Each row is a point on a tangle of strands that fork and nearly touch. The rows are in no order.
Two points are linked if the straight distance between their rows is under 63.3. Some points are linked to none.
toge: [ 16  29  -7  15  -5  63  -7   0  -3  -1  12 -14 -20  24  -9  -6  35  -7
   0  -4  -5 -12  10  27  26   6 -12  17 -22  27 -27   0  -6 -13  34 -30
  19  16  -4  17   0 -18  -6   0  -6 -27]
ramu: [-14  20  12  -1  13 -11  38 -27 -18 -42  52  43  21  11 -14  19   0 -21
 -17  13  -8 -23  23 -22  18  45  -9  26 -10 -30  -6  31  11  38 -14   1
  23 -16 -12  17   2   8  16 -20   2  -2]
Fomag: [ 15 -25  -7   7  -6  -7 -24   8  -5  38 -14 -10  20  17 -10   3 -17  20
   7 -30 -30  33  29  -1 -13 -59  29 -11  13  16  25  21 -32 -30 -25 -41
 -11 -21  18 -20  -9  10  -5  40  14 -13]
lek: [ 32   3  27   6 -13 -27 -23  31 -19  18 -37  27  15  22  23  -8  -3   4
   5  17 -18  50 -31  39   1  17  35  -5  10  27   8  16 -12 -29   0 -26
 -32   9  40 -19 -35  -4 -21  63  30 -15]
Kag: [ 10  18  -6 -16   8 -28   0   1 -29 -53  25  40 -14 -19   3 -18 -19  -6
 -33  24  43 -38  16  -7  15  20   4   1   8 -23  28 -33   8  37 -29  30
  11 -15  -6  11 -33 -12 -13  -5 -37  36]
tolen: [-18 -49 -27 -11  -5 -11  27  11  14   3 -16  -9  19 -17 -15 -10 -10  35
  23  -2   2  22  -7  -8 -39 -12   2   9   3 -21  40  18   4  -2 -42  12
  -4   4   1 -27   8  -2 -19  -5  -6  -7]
gamul: [-48 -44 -11  -3  -1 -48  16  -8  17  21  -7  -9   2 -41  18 -16  -3  23
  27  33 -44   7 -12 -18 -23 -15 -13 -15   9 -17   9 -11   3  -6 -18  35
 -24  15   5  -4  27  17   2  -8  -7  20]
rosos: [ 53  31  34  -1  -5  40 -36  24   6  29  -4  37 -15   1  -2  11  30   6
   6  -3  15  33 -11  20  31  29   3  -5   6  48  -8  -1 -12 -12  59 -14
   2  25  -8  36 -21 -32   6   6  26 -23]
gavi: [ -6  19  25 -42 -51 -22  -6  44 -35 -24  -2  -5 -15 -16  25  16   7  -3
  -7   7  32 -45 -21   8 -12  31 -19 -11 -10 -16  15 -42   3  -1 -12  37
  -4  24  -2 -19 -51  -7 -23  36 -24   4]
peri: [  0  11  17 -31 -43 -27 -10  44 -43 -33  -5 -11 -12 -18  26   7  -1  -4
  -6   5  37 -42 -17   5  -6  31 -15 -15  -8 -25  16 -48   2   5 -23  32
  -3  20  -5 -12 -51  -4 -18  31 -35   9]
kebo: [ -4  25  -1 -30   2  27  17 -10  35 -22  21 -27  -2  18 -16 -34 -19 -37
 -13 -32   6 -43 -16  -1  40  17 -32  21 -20   0 -43  28  -2 -12  25  22
   8 -29  -9   7  22  20  31 -20  34 -12]
Bado: [-15 -21   7  20  15 -33  21 -34  35  47 -18 -13   6  -7  17  13  10 -10
   8  20 -21  13 -21 -15 -17 -33   5 -14  23   6 -33  -3  29  14  14  -1
 -12  29 -19  16  33   2  18 -17  14  12]
fosal: [-21 -62  -8   0  -8 -26  -8 -17  42  53 -11 -16  26  10  16  -9  -7  27
  11   8 -37  33  -9   0 -37 -38  22  -9  18  -1  27  -9   0 -12 -21   3
  -6   1   4 -39  18  13  -3 -11  13  -7]
lop: [-20 -46 -18 -19 -11 -17  19   4  28  18  -6 -11  17 -27 -13  -3 -14  24
  16   3  -3  17   0 -13 -30 -33   1   9   9 -10  25   9   6  -6 -33   8
   5   3   1 -20  19  -8  -8  -1   5  -6]
mibut: [ 41  47  29   5   8  57  12   1 -22 -23  12 -27   1   9  10  22  27  -4
 -11  10  -3 -18   3  31  39  41 -30  10 -17   6 -10 -12  17  14  38   8
  34  22  -1   5  -5  -1  -6   1  -2 -20]
lepo: [-14  19  15  -2  -7  -8  27 -38  18  -3  15   0  22  13  -9 -14   5 -25
  14 -25  -8 -31  -8 -16  27  34 -39   7  -7 -25 -22  23   7   2  16  21
 -17   8 -31   8  15  35  64 -33  31  28]
tud: [  7 -14 -16  -5  -1 -24   3  26 -44 -54 -14   2  -5 -17   6   0 -26   2
  -7   9  64  -9  10 -16 -11  26   6  -2  11 -34  39 -32   2  30 -38  25
  -4  -5   1   5 -30   1  -6  -9 -31  31]
Til: [-28 -17  -9 -24  10 -34  31   0  11  -5  12  27   4 -46 -21   4 -10   8
  15   9  -4   4   3 -27 -14 -20 -12  14  13 -13   9  17   9  13 -23  23
   6  13  -6   7  22 -15 -10 -11  -9   9]
vonat: [ 39  22  18   9  -3  40 -31  31  -3  34  -4  30 -29   5  -4   1  32  14
   6  -5   7  23  -3  23  29  15   7   0  -8  50 -17  -2 -24 -27  53 -28
  -1  24   5  34 -10 -30   6  -3  19 -19]
vob: [ 18 -28 -15   7   2   1  -5  18  -3  13 -21  -3  16  28 -21 -22  -6  27
  26 -36 -22  26  22  11 -14 -40  30 -16  19  11  40  15 -21 -21 -31 -34
 -23  -6  18 -23 -27   0 -34  49   0  -7]
pini: [ 51  32  50 -10 -15  29 -35  20  24  26 -25  39   6  -2   7  41  13  -6
   1  16  19  39  -5   3  22  38 -11 -11  19  44  -4 -18  -9 -15  42  10
  -8   6  -3  22 -31 -28   7  22  20 -16]
ripel: [ -6  -8 -16 -15  18 -25  13  18 -14 -42  -5  15  -2 -36 -25  -2 -20   5
   3   4  38  14   4 -20 -14   8   2   6  10 -21  30  -4  15  22 -35  19
  11  -8   8  -8   3  -8 -21  -7 -21  16]
lat: [ 26  20   7  15  -2  44 -31  26  -4  29  -2  23 -33  12  -4  -2  34  13
   4  -5   1  13   8  21  26   2   1   3 -17  47 -24  -4 -27 -32  45 -36
  -2  20   6  28  -6 -27   6  -3  11 -17]
goza: [-15 -34  -2  -9  -3 -21  15 -21  39  37  -6  -6  12 -26   2  17 -10  -3
   6  11  -5  10   2 -23 -22 -48   2   6  16   0 -15   8  15   2 -11  -5
   6  12 -12  -2  27 -15  13  -6  11   4]
vom: [  5 -44  -9  -2  -7  -9 -20  -2  18  43 -11 -15  25  19  -9   0 -19  27
   8 -26 -26  29  21  -3 -22 -58  27  -7  21  11  34  17 -23 -22 -27 -25
  -4 -20   7 -27  -3   7  -8  23  12 -15]
zusu: [ -3  23  -5  -6 -17  30  -2 -28  33  -7   7 -25  12  22 -12 -33 -15 -39
  -5 -28  -1 -27 -23   2  23   6 -16  20  -8  -7 -40  28   2 -11  32   6
  -1 -18 -28 -10  31  22  34 -21  19  -7]
Rege: [-21 -52 -33  -6   4 -13  37   8  -3  -4 -26  -2  15  -7  -2  -5  -2  38
  27  -2   2  21 -16  -8 -49   6   6   6  -1 -28  43  25   0   5 -48  13
 -18  10   1 -27  -1   4 -21 -13 -19  -3]
Nusi: [ 12   8  -3  26   0  32 -38  25   0  31 -16  14 -30   4  -3  11  23  10
   4 -14  -7  10  20   3  13 -20   7  -2 -25  37 -35  -5 -37 -45  23 -47
 -12  -5  14  16   2 -19  19   1   6  -8]
talu: [ 27  -5   1  14  -1 -15 -11  29 -26  11 -26  13  12  23  -8 -24   1  12
  20 -21 -27  38   8  27   0 -23  35 -16   8  19  25  10 -17 -29 -21 -44
 -30   6  36 -19 -30   1 -31  66  19  -6]
Kopad: [ 27   2  13  13  -7 -22 -18  31 -28  14 -31  21  11  21   5 -19   1   8
  14  -4 -25  44  -8  36   5  -4  36 -10   5  24  16  10 -14 -30 -15 -41
 -30  10  43 -20 -33  -1 -25  65  27  -9]
mened: [  4  22 -16   0  -9  54   5 -13   8 -18  16 -35  -4  25 -13 -24   3 -28
  -1 -20  -6 -32  -3  12  26   8 -16  29 -20   4 -36  20  -8 -11  32 -12
  17 -11 -16   7  18   2  15  -7   0 -27]
nez: [-11  24  -6  -5  21 -17  22 -17 -20 -49  39  66  -5 -19 -15  -5  -8 -10
 -19  28  32 -27  14 -12   5   8   2  10  17 -27  40 -13  13  42 -28  29
   7 -18  -1  11 -23  -1 -15 -26 -26  36]
lem: [  8  17 -13  22  -6  56 -21   1   5   8   6  -3 -25  22  -9  -4  31  -6
   1  -9  -4  -8  17  15  19 -14  -6  11 -21  27 -37   1 -15 -24  29 -39
   6   7  -6  16   0 -21   4   0 -11 -19]
Valuk: [  2  28  -5 -24   5  42  19  -3  15 -25  21 -40  -6  19 -16 -30 -11 -32
  -9 -31   4 -45 -11  12  41  18 -30  25 -21   9 -37  21  -5 -12  30  10
  23 -24  -1  15  18  13  18 -12  26 -26]
Zes: [ 55  31  44  -3  -7  36 -37  24  16  27 -14  39  -5  -2   4  27  25   0
   5   6  16  38  -9  12  28  37  -2  -9  13  47  -7 -10  -8 -11  50  -2
  -2  17  -8  29 -25 -30   7  13  23 -20]
Dizor: [-22 -23 -24 -13  14 -24  25  17  -7 -27  -9  16   4 -38 -23   1 -13  19
  19   2  21  16  -4 -19 -26   4  -3  10   9 -23  36  10   9  12 -39  27
   3  -1   6  -9  12  -4 -18 -16 -14   6]
Suzes: [ -9 -55  -8  -6  -9 -13 -14 -11  36  48 -10 -16  27  15   1  -1 -18  30
   8 -11 -25  29   7  -3 -31 -52  23  -5  24   4  33   7 -11 -15 -25 -11
   0 -12   1 -34   8   6  -5   3  13 -13]
nafi: [  4 -48 -20   7  16   2  41  18 -16 -26 -32  -8   8  19  14  10  -9  21
  20  -6  30  25   0 -10 -49  16  31 -11   1 -29  45  21   8  28 -44  -8
 -21   7   2 -25 -29  -1 -33   2 -32  12]
Nuz: [-10  26  -6  24 -11  46 -44 -19  13   9   6  -5 -18  36 -15 -18   9 -13
 -11 -34  -6  -5  -9  21   3 -36  -4  -5  -9  20 -39  16 -21 -26  60 -33
  -4 -20 -19  -1  19   3  10 -10   2 -16]
navo: [  1 -11 -23  -3   6 -25  10  16 -41 -53  -7  23  -7 -19   4   2 -21   3
  -7  13  64 -14  13 -20 -13  25   5   5  19 -32  44 -28   1  33 -37  32
  -7  -7   4   9 -27   1  -4 -22 -26  36]
Ros: [ -7  35   4  -4 -16  17 -16 -34  43  12   3 -23  18  18 -17 -34 -17 -41
 -13 -35   0 -18 -38  12  23   5 -12   1  -2   1 -46  30  15  -8  31  11
  -3 -25 -24 -14  40  28  25 -23  36  -4]
tedol: [ 11 -18  -4  -2 -12 -21   5  36 -42 -50 -21 -22  -3  -9  13   0 -24   0
   0   6  57  -2   4  -7 -14  23   7 -11   2 -39  36 -32   4  25 -37  12
  -3   1   0  -3 -39   4 -11  10 -33  25]
ziga: [ 17  -5   0  27  -3   1 -38  18 -14  45 -26  -4   6   1   0  24  -5   8
   2 -27 -25  30  27  -8  -7 -40  25  -6 -21  25 -11   9 -44 -46  -8 -55
 -16 -25  27  -5   1   6  26  24  18 -10]
tusog: [ 11  18   9   2  21  13  27 -13 -18 -53  33   6  11  19  -4  12  -3 -16
 -22   7  -6 -29  21 -11  32  63 -16  28 -22 -16 -25  21   3  29  -1   3
  33 -19  -8  13   7   7  16 -15  -9 -15]
kon: [ -2  24  -6  22  -3  45 -45  -6   4  14   2   8 -31  31 -11 -14  19  -2
 -11 -31  -7   3  -2  20   5 -41  -3  -6 -15  26 -37  11 -33 -35  63 -40
  -8 -11  -8   7  16  -3  11 -10   3 -13]
Dake: [-31 -38  -6  18  12 -47   9 -17  37  48 -10 -24   2 -19  30  -1  12   1
  17  30 -45  22 -21 -15 -25 -27  21 -28  17   9 -17 -22  30   6   0  11
 -12  16  10  -1  37  14   6  -8  19  12]
gipi: [-45 -35  -6  27  20 -56  -2  -8  22  17  -3 -29  -9 -38  24 -25   6   9
  22  42 -59  15  -8 -32 -13  -5   7 -36  15  -5  -4 -23  21   9 -11  21
 -37   2   6   5  29  28   3  12  -4  34]
zizo: [  6  32  -3  12 -12  51 -32  -4 -11  18  11   3 -29  35 -13 -20  20   0
 -13 -22  -1  -3  -2  36  16 -25  -9   3 -18  35 -22  13 -30 -34  73 -36
   4   1   4  21  12  -5   3 -10  19 -15]
Vef: [ 13  26   8 -30   0 -28  -8  11 -30 -41  12   5 -21 -19  12  -2 -17  -5
 -35  22  33 -25   6  -4  18  20  -5 -13  -7 -17   1 -31  14  24 -20  22
  19  -2   4  -3 -24 -14 -26  26 -44  27]
zusel: [  0  19 -13  -1 -13  44   2 -21  22 -14  12 -31   4  25 -14 -28  -8 -33
  -3 -22  -3 -30 -11   4  21   4 -15  28 -14  -4 -40  25  -7 -12  31  -5
   8 -14 -25  -2  24  10  25 -12   4 -18]
setov: [-12  33  -3   8 -21  34 -31 -35  32  12   7 -26   9  30 -17 -27 -13 -34
 -16 -38  -1 -16 -29  21  10 -11  -8  -1  -2   8 -43  27   2 -12  46  -9
   1 -30 -23 -13  36  21  13 -15  21 -16]
Zurog: [-12 -53 -32  -1  12  -7  41   9 -13 -12 -31   1  12   8   7   4  -1  34
  24  -5  13  22 -14 -12 -53  14  19   1  -2 -29  44  33   3  16 -50   3
 -22  12   1 -29 -11   2 -28 -11 -27   2]
lufot: [-17  23   9  -5  15 -21  38 -28 -19 -40  55  56  13   1 -19  15  -2 -18
 -17  19  -6 -15  20 -21  13  23  -3  20  -1 -26   6  28  14  42 -17   6
  23 -10 -12  17  -1   3   0 -16  -7   6]
des: [-14 -20   2  34  20 -33  16 -32  34  54 -23 -18   3   1  16   8  23 -10
  11  13 -26  17 -29  -9 -20 -24  16 -22  21  11 -39  -8  34  17  15  -4
 -16  29 -13  23  33   2  16 -19  21   8]
bov: [ 29  35  19  10   0  45 -14   8   3  13   0   9 -16  11   2  30  39   5
  -4  19   5  11  13  23  26  32 -14   1 -14  38 -20 -19  11  -7  23 -18
  10  31   9  14 -15 -29 -15  11  -6 -14]
Dalet: [ -2  37 -10   0 -16  59 -11 -15  -1   3  18 -31 -13  32 -15 -25   7 -20
 -10 -27   1 -29  -5  37  23 -10 -18  15 -19  24 -24  16 -13 -24  56 -21
  19 -13   3  14  17   5   3  -6  23 -24]
fasil: [-29 -56  -9   9  -4 -37  -6 -19  42  55 -11 -20  21   3  25 -10   2  16
  14  17 -47  36 -16   1 -37 -30  27 -17  15   0  18 -22  12  -8 -17   8
  -7   7  11 -34  26  18   0 -13  17  -2]
Rotet: [  7 -23   9  22  10  -8 -44  -9   8  54 -25 -16  16   5   4  37 -15  10
   2 -41 -25  35  19 -15 -22 -54  28 -12   4  18  -1   9 -30 -31  -9 -41
  -8 -32   4 -10  11   8  27  12  18 -18]
Som: [ 20  32  13 -18   5 -20   6 -12 -34 -46  35  25 -12   3  16   2 -18   0
 -54  37  14 -43  18   2  33  27  -2  -5 -10 -20   0 -11  10  41 -15  26
  29 -16  -7  12 -26  -9 -18  13 -37  20]
Zer: [ 51  54  41   1 -10  63  -9  -2  -2  -3  10   1   1   9   7  27  38  -4
 -10  12   8   2   0  34  30  35 -24   6  -6  16   4 -15  23  10  55   5
  20  34 -12   7 -23 -16  -3   6  23 -14]
vod: [-42 -37  -3 -11   2 -44  24  -7  24  25   0  -2   1 -43  12  -6  -4  16
  22  31 -37   5  -8 -20 -17 -26 -12 -10  16 -10   2  -4   9   0 -10  31
 -14  19  -1   2  28   8   2 -11  -3  19]
kovop: [ 13 -13   2  22   3  -4 -39   3  -5  48 -25 -11  13   4   0  31 -13   9
   1 -36 -28  33  25 -12 -14 -52  27 -11  -7  20  -2  11 -39 -39  -9 -50
 -12 -30  18 -10   5  10  26  22  17 -12]
zuz: [ -1  16  -3  20 -16  29 -17 -38  34   7  -4 -17  15  24 -13 -21  -2 -32
  -3 -24   0 -11 -25   4   4 -16  -5  13   3 -10 -43  20   4  -5  33 -14
  -7  -8 -46 -10  28   9  32 -20   2  -9]
kal: [  8  38  38 -47 -38  -4   2  18  -6   8  -1   6 -11  -7  17  41   7   2
 -33  29  28 -24  -6   9  -6  26 -30  -8 -14   7   2 -32  13  -3  10  33
  -3  26  12 -13 -38 -22 -28  44  -9  12]
rade: [-32  -4 -27  -2  25 -23  21   0 -29 -37   1  46  -8 -31 -11  16  -6  12
  13  13  36  -9   3 -20 -24  18  -6   7  28 -24  46  -4   5  24 -38  41
 -14  -8  12   5  -9   6 -13 -40 -23  25]
dusab: [ -7  25   4 -27   0  14  17 -14  41 -18  20 -14   3  17 -15 -33 -15 -34
 -10 -32   3 -39 -19  -8  40  23 -34  18 -17  -7 -43  31   3 -10  19  29
  -2 -23 -17   3  20  25  44 -27  40   2]
lep: [-34 -50 -13  16   1 -44  -2 -16  38  48 -10 -26  14 -13  28 -14   7  11
  19  28 -53  33 -20  -7 -33 -23  24 -25  11  -1   6 -29  20  -5 -13  14
 -13   9  16 -22  31  21   2  -7  15   6]
Tafu: [-36 -34 -12  27  17 -53   3 -10  29  33  -6 -31  -6 -28  30 -17  14   2
  22  37 -58  23 -18 -24 -19 -13  20 -35  16   5 -12 -22  30   8  -5  15
 -24   8  15   2  35  24   3   4  10  21]
Fop: [-24 -43   0  14   8 -38  -2 -23  44  60 -14 -20  11  -8  25  12   3   3
  10  14 -31  27 -16  -8 -31 -34  27 -20  19  12 -11 -18  25   1  -4   1
  -2  11   5  -8  34   3  10 -17  29  -1]
Kab: [ 11  17  -5  21  -4  49 -32  14  -1  19  -1  12 -33  18  -6  -3  32   5
   1 -11  -4   2  15  17  18 -17  -2   4 -22  38 -33  -2 -28 -34  38 -43
  -3   7   2  20   0 -22   8  -4   0 -15]
Feza: [-33 -26  -3 -21   5 -40  33  -7  19  15   8  15   4 -44  -5   2  -8  10
  19  18 -20   2  -2 -25 -15 -31 -14   5  16 -10   2  12   7   7 -13  26
  -3  22  -8   6  26  -6  -1 -10  -3  14]
mus: [  8  10  -9  -2  10   9  12 -10   7 -17  12  -3  -3  -9 -16  12   3 -17
 -14   9   4   0  22 -20  10   1  -7  21 -16   3 -36  18  15  13 -20 -29
  23   5  -8   9   8 -31  -7  21 -30 -13]
soro: [  6  39  -4  -9  -7  60   4  -7  -6  -7  21 -40 -11  22 -15 -23  10 -21
  -5 -24   3 -37  -8  39  32   5 -24  22 -21  23 -22  13  -5 -18  47 -12
  30  -8  10  19  13   3   2  -4  27 -30]
Mel: [  8  35  -5   8 -16  59 -20  -6 -11  10  18 -10 -23  33 -13 -21  23  -4
  -7 -19   1 -14  -1  42  22 -12 -14  11 -18  33 -17  10 -19 -27  65 -32
  15   5   3  22   8  -7   0  -7  22 -22]
Kikag: [ -1  13 -15  -6  14 -23  11  -4 -27 -52  21  50  -9 -22  -6 -10 -14  -6
 -20  23  50 -33  15 -14   2  16   3   7  18 -26  40 -31   6  39 -32  33
   1 -14   0  14 -31  -7 -11 -23 -30  41]
sivek: [-13  27  -7  19 -17  44 -39 -29  23   8   7 -16  -4  37 -15 -22   1 -23
 -12 -34  -3 -10 -16  22   4 -28  -6  -1  -4  11 -40  21 -11 -19  53 -24
   0 -25 -24  -7  26  11  13 -11   7 -19]
Ruz: [-43 -19 -20 -13  18 -33  27   5  -9 -16   0  34   0 -45 -17   5  -6  21
  26   9   1   1  -5 -19 -26   5 -14   7  17 -20  32  11   3   9 -34  41
 -10   5   4   3  12   0 -15 -26 -17  11]
vez: [ 47  57  37  -1  -3  63   2   1 -16 -15  14 -19   3   5   7  20  35  -5
  -9   3   6 -13  -5  39  36  36 -28  11 -10  10   2 -12  23  11  53   5
  32  29  -5   4 -12  -3   1   2  29 -18]
nono: [-11 -47  12  18  13 -30 -34 -24  35  68 -20 -18  19  13  14  31 -11  12
   2 -26 -25  37  -3  -9 -34 -39  37 -16  21  18   1  -6  -1  -9  -7 -17
   1 -13  -4 -10  23   0  19 -12  32 -19]
babuv: [ 22 -16  -6  16   7  -5  -5  26 -15   0 -27   6  10  30 -14 -24   1  16
  31 -31 -21  31  15  22  -8 -24  32 -20  17  14  36   5 -13 -23 -25 -39
 -28   5  28 -22 -36  -1 -38  61   5  -1]
ruvof: [ -5  16   8   0  16   1  33 -19 -13 -48  44  26  20  17 -10  14   0 -21
 -15   5  -7 -29  21 -20  24  59 -14  31 -19 -25 -20  30   5  32  -9   2
  26 -17 -12  16   5  11  26 -22   3 -10]
lizef: [-22 -41  -8 -16  -7 -26  18 -10  38  32  -3  -8  14 -31  -1   7 -13  12
  12  12 -11  14  -1 -20 -25 -44   0   7  14  -4   5   5  11  -2 -17   6
   6   8  -2 -11  28 -10   4  -6  11   2]
vur: [ 23   4   1  28  -4  11 -36  37 -13  45 -29   7 -10  -5   3  17   6  12
   4 -16 -19  29  16  -1   1 -18  24  -4 -33  31 -25   1 -51 -52  11 -54
 -20 -15  31   2   4  -4  31  12  18  -9]
zozit: [  4   6  -6 -17  13 -25   1  18 -17 -46   1   5 -10 -31 -17  -5 -20  -4
 -10  10  41   7   8 -15  -1   9   2  -2   2 -17  16 -16  19  23 -32   7
  20 -10  10 -10  -4 -11 -24  13 -31  20]
kulad: [ 32  33  18   2  20  28  17  -7 -29 -40  18 -17   0  15  10  23   5  -6
 -29  21  -8 -22  16   8  38  49 -22  11 -22  -6 -26   2  10  27  10   6
  36   2  -2   9  -1  -1  -8   5 -31 -13]
lub: [ -2 -39  11  15  10 -19 -39 -18  23  60 -21 -18  20  11   7  34 -19  13
   1 -36 -25  36  12 -13 -27 -52  32 -12  15  17   6   5 -19 -21 -10 -29
  -1 -25  -2 -13  15   6  23   2  23 -20]
Mos: [-56 -38  -3  11  10 -55   4  -9  15  14  -1 -14  -9 -44  20 -23  -2  18
  24  40 -53  -1  -4 -24 -16  -3 -12 -28  13 -14   3 -17   4   5 -16  31
 -39   6  -1   9  20  24   3   2 -14  34]
rudat: [-28  26   5  -6  18 -22  38 -26 -18 -34  58  67   9 -13 -25  10   0 -16
  -7  21  -1 -17  14 -17   7   8  -4  11  13 -28  25  17  16  42 -20  19
  15 -10  -9  15  -8   5 -12 -23 -12  15]
totav: [ 44  44  30   6  -4  59 -15   3  -2   8   8   9 -10  14   2  20  43   2
  -1  10   6   9   2  33  31  32 -16   5  -7  32  -4 -14  12   0  47  -9
  17  37  -5  16 -18 -23  -9   4  13 -19]
Saluk: [-24 -49   3  19   9 -38 -16 -24  43  68 -15 -19  16   5  22  17   0   8
   8  -1 -31  34 -13  -3 -35 -31  36 -17  19  16  -3 -18  16  -3  -6  -4
   0   3   5 -11  31   2  12 -18  35 -10]
mulu: [  9 -31 -10   7  -1 -10  21  31 -36 -46 -29 -22   2   4  13   6 -22   6
   6   4  52  15   4  -8 -27  19  16 -12   2 -40  45 -11   6  30 -38   5
  -9   1   1 -10 -37   7 -19   4 -32  21]
ren: [  7 -44 -16   7   7  -6  37  25 -36 -38 -29 -12   3  14  24  16 -19  10
   8   5  45  20   5 -14 -38  19  30 -12   3 -38  45   7   6  37 -40   1
 -19   7   1 -12 -36   7 -25  -2 -32  21]
lusu: [  9  17   0 -22  13 -28  -3  11 -22 -48  10  11 -16 -27  -6  -5 -20  -6
 -24  17  38  -7  10 -13  10  14   1  -4   0 -17   9 -21  17  28 -26  11
  21 -10   7  -4 -11 -11 -23  15 -38  26]
zugi: [-11  20   7 -17  -5   5  20 -21  34 -18  21  -3  12  15 -13 -27  -6 -31
   3 -29  -2 -38 -13 -12  34  33 -37  18 -15 -18 -33  28   3  -6  14  27
  -9 -10 -24   1  16  29  58 -32  34  14]
lono: [ 15  22   3 -27  -2 -31  -9   9 -36 -46  19  21 -19 -19  15 -12 -20  -4
 -37  20  37 -45   8  -2  20  24  -2  -9  -1 -20  13 -36   6  31 -26  34
  15  -7  -8   8 -37 -15 -19  14 -44  30]
gumid: [-13  -6 -27  -1  17 -22  16   7 -35 -48  -4  36  -7 -24  -4  10 -15   7
   1  15  55 -10  11 -22 -20  21   3   8  24 -27  48 -16   3  30 -37  37
 -10  -9  11   7 -19   3  -8 -34 -23  34]
Miva: [  9 -12   4  -7 -25 -25  -2  38 -49 -47 -17 -22  -5  -9  22  -1 -18  -2
  -2   7  53 -18  -1  -3  -8  28   0 -13  -1 -39  30 -42   1  21 -37  15
  -3   8  -6  -1 -48   2  -9  17 -37  21]
gelu: [  6  35  -1 -22   6  50  17  -2   2 -20  21 -45  -9  16 -15 -25  -1 -27
  -7 -29   6 -46 -11  27  40  16 -32  24 -23  18 -31  14  -3 -13  34   2
  32 -19  10  19  15  10   8  -6  29 -30]
dafe: [-49 -17 -31  -2  23 -30  22  -2 -30 -27  -7  37  -5 -34  -4  17  -1  23
  26  13  15  -7  -5 -18 -34  21 -11   3  23 -24  42   9   3  14 -44  43
 -22  -1  11   5  -4   8 -14 -37 -21  13]
totaf: [  9  23 -15   9  -8  59   2  -8   4 -14  15 -30  -8  26 -12 -15  16 -20
   0 -11  -6 -24   6  16  24   6 -14  26 -22  10 -35  14  -6 -10  29 -22
  18   1 -14  10  11  -8   6  -3 -10 -29]
kena: [ 22  24  11   3  24  22  22  -9 -23 -51  25  -9   4  19   2  14  -1 -11
 -23  12  -7 -25  19  -1  36  57 -18  21 -23 -11 -27  14   5  28   5   3
  36 -12  -6  12   6   3   4  -6 -23 -18]
reles: [-34 -56 -18  -7 -12 -32  16  -9  29  34 -15 -15  18 -20  14 -15  -4  28
  22  23 -35  20 -18  -7 -37 -25   0  -4   6 -19  24  -7   3 -12 -27  22
 -13  11   5 -28  23  15  -2 -11   1   5]
buri: [ 17   8   1  26   5  27 -42  30  -3  35 -23  14 -28  -1   0   8  16  11
   3 -22 -12  20  11  -1   5 -26  14  -7 -30  33 -34  -4 -46 -51  32 -51
 -19 -14  18   8   8 -11  28  -3  10  -6]
tuvu: [-21  29  -1  -5  21 -18  32 -23 -18 -42  51  69   1 -15 -22   3  -2 -14
 -13  28  13 -21  13 -14   5   6   1  10  16 -28  35   3  16  42 -24  25
  10 -17  -4  13 -17   4 -16 -27 -19  24]
lemem: [  0  30  30 -51 -43 -18   0  33 -23  -8   2   2 -16 -16  22  27   5  -1
 -25  17  31 -40 -15   7  -8  26 -23 -11 -14  -4   8 -36   8  -2  -1  40
  -1  25   5 -18 -42 -14 -30  41 -18   9]
Luf: [-14 -26   6   3   6 -28  22 -31  38  42 -10  -6   8 -18  13  17   0  -8
   7  18 -13  10  -9 -20 -18 -43   1  -3  20   0 -27   4  22   9   6  -2
  -4  26 -20   7  31  -5  18 -14  13  11]
bil: [ 40  44  29   1  11  38  17  -4 -29 -26  11 -20   0   9  17  33  13  -1
 -29  25  -6 -21  13  20  37  43 -29   1 -23  -4 -18 -11  14  22  22  16
  30  17   0   7  -9  -4 -13  10 -26  -9]
tates: [  6   3   8 -20 -29 -29 -11  40 -44 -42  -8 -16 -12 -19  21  -3 -12  -4
  -8   7  46 -29  -6   1  -1  29  -7 -16  -4 -32  19 -50   2  14 -29  24
   1  10  -4  -6 -47  -2 -13  25 -40  19]
fumin: [ 20 -23 -12   7  -4  -7 -16  17 -11  27 -16  -3  18  21 -16 -12 -11  23
  15 -32 -29  30  26   8 -11 -52  30 -14  13  16  32  20 -29 -28 -28 -40
 -17 -12  24 -19 -19   6 -21  51  12 -11]

A fork is a point with three links. Follow the links from the first point to the second and name the forks in between, in order.
gipi, lep: Dake
buri, rosos: Kab
tates, rade: tedol

A fork is a point with three links, a tip a point with one. Leave the first point through the second and follow the links. Name the first fork or tip that comes.
fumin, vob: lek
gumid, navo: tedol
goza, Luf: des
gamul, Mos: Dake
setov, Ros: Kab
Tafu, gipi: Til
gelu, Valuk: lepo
tates, peri: kal
